A landscape with many valleys, sampled at points; each row gives a point and its height.
A ball rolls from a point to the lowest of its 5 nearest points, and stops where none of them is lower. Distance is the straight distance between rows; heights are no part of it.
q720: [129  92 143 107 114  54  71 151]  height 331
q765: [108 153 116 145 118 167 140 113]  height 271
q113: [161 155 163 118 119 106 132 118]  height 626
q487: [127 135 117 160 162 170 153 107]  height 348
q800: [118 105 148 122 111 115 111  99]  height 569
q584: [104 106 123 152 136 148 126  94]  height 389
q967: [ 95 114 123 126  99 147 118 109]  height 395
q433: [171 135 139 119 158 179 187 146]  height 407
q145: [ 72 140  86 146 110 158 131 131]  height 133
q651: [ 64  94  67 105 104 159 111 151]  height 326
q250: [138 137 159  99  80  68  92 136]  height 504
q461: [102 129 104 162 142 164 137 110]  height 302
q131: [ 66 136  86 126  86 159 124 139]  height 184
q485: [116 135 146 100  67 127 116 112]  height 534
q322: [109 114 130 139 121 147 125  96]  height 464
q50: [145 126 154 134 137 116 129  99]  height 576
q926: [203 141 156 126 179  86 137 177]  height 677
q98: [167 107 155 147 176 105 132 103]  height 260
q672: [ 97 155  83 171 149 164 152 130]  height 234
q845: [125  98 151 110 107  84  98 117]  height 452
q32: [131 146 152 112  91 127 128 107]  height 617
q616: [170 155 146 121 142 163 173 130]  height 454
q481: [ 70 107  89 136 111 155 114 123]  height 230
q550: [113  83 137  81  87 114  97 121]  height 730
q160: [ 74 110  88 158 139 155 126 118]  height 303
q857: [152 104 152 143 152  74 105 113]  height 360
q989: [ 84  86 110 111 103 148 109 119]  height 438
q518: [154 146 155 135 132  60  89 144]  height 68
q444: [175 146 163 122 138 108 138 120]  height 502
q530: [128 123 152 114 101  99 111 111]  height 598
q835: [154 145 143 134 143 156 152 109]  height 456
q115: [ 61 116  64 165 137 140 127 132]  height 296
q482: [144 105 155 143 150 100 119  96]  height 448
q933: [ 51 100  41 129 126 131 120 167]  height 264
q5: [176 142 158 134 154  77 119 133]  height 574
q682: [184 130 160 133 171 110 144 125]  height 233
q890: [105  63 124  92 107 128 100 115]  height 622
q480: [127  93 138  91  97  61  75 149]  height 359
q445: [143 112 150 135 137  57  85 133]  height 263
q751: [131 154 146 126 106 141 136 103]  height 535
q214: [132 124 151  96  88  58  76 156]  height 409
q394: [113 169  92 158 147 172 161 134]  height 247
q711: [123 124 103 171 178 172 156 110]  height 307
q249: [147 146 120 146 168 183 175 132]  height 347
q645: [120  73 143 101 114  80  90 123]  height 381
q946: [210 134 160 105 166 102 162 195]  height 563
q193: [175 126 149 127 167 152 168 125]  height 478
q981: [167 148 161 125 126  81 115 126]  height 544
q194: [ 65 162  68 145 100 140 132 154]  height 183
q154: [105  66 115  68 100 139  99 129]  height 729
q298: [ 92 145 114 127  85 162 126 119]  height 218
q951: [194 133 157 120 166 122 159 144]  height 413
q203: [ 55 123  61 131 102 145 125 156]  height 231
q676: [ 91 163  91 160 127 163 144 131]  height 196
q31: [161 164 158 117 124 133 147 113]  height 545
q111: [134 177 107 139 138 182 170 140]  height 280
q457: [185 133 152 149 187  70 114 156]  height 707
q332: [ 86 116 112 107  82 151 110 123]  height 380
q489: [ 97 123 126 100  74 143 110 119]  height 394
q277: [105 144  87 176 170 167 154 120]  height 267
q405: [133 147 123 148 149 171 154 115]  height 365
q28: [ 85  77  87  77 102 164 100 139]  height 573
q477: [189 145 160 110 152 131 166 140]  height 484
q268: [185 162 160 128 153  76 122 153]  height 688
q104: [119  79 146 119 121  91  99 108]  height 429
q851: [128 152  93 162 174 183 176 138]  height 309
q232: [201 158 145 126 177  88 123 220]  height 726
q532: [203 124 161 105 158 124 178 170]  height 500
q618: [154 151 160 120 107  64 101 137]  height 335
q893: [ 77 158  91 136  87 156 128 139]  height 136
q97: [103 183  91 149 116 167 150 137]  height 229
q446: [153 117 142 152 173 150 148  97]  height 488
q267: [ 85 139 116 112  75 154 120 123]  height 281
q182: [110  80 141 117 115 116 104 103]  height 503
q763: [143 167 138 128 118 162 152 116]  height 450
q539: [151 115 158 136 137  77 111 114]  height 391
q685: [140 137 144 138 133 140 139  99]  height 552

For each start below, name the point where the ball stops.
q857: q682
q394: q145
q5: q518
q477: q682
q532: q682

Two balls start at each pair of points below. Name the first point that both come to, or write none.
q480 and q550: q720
q113 and q482: q682
q182 and q298: none
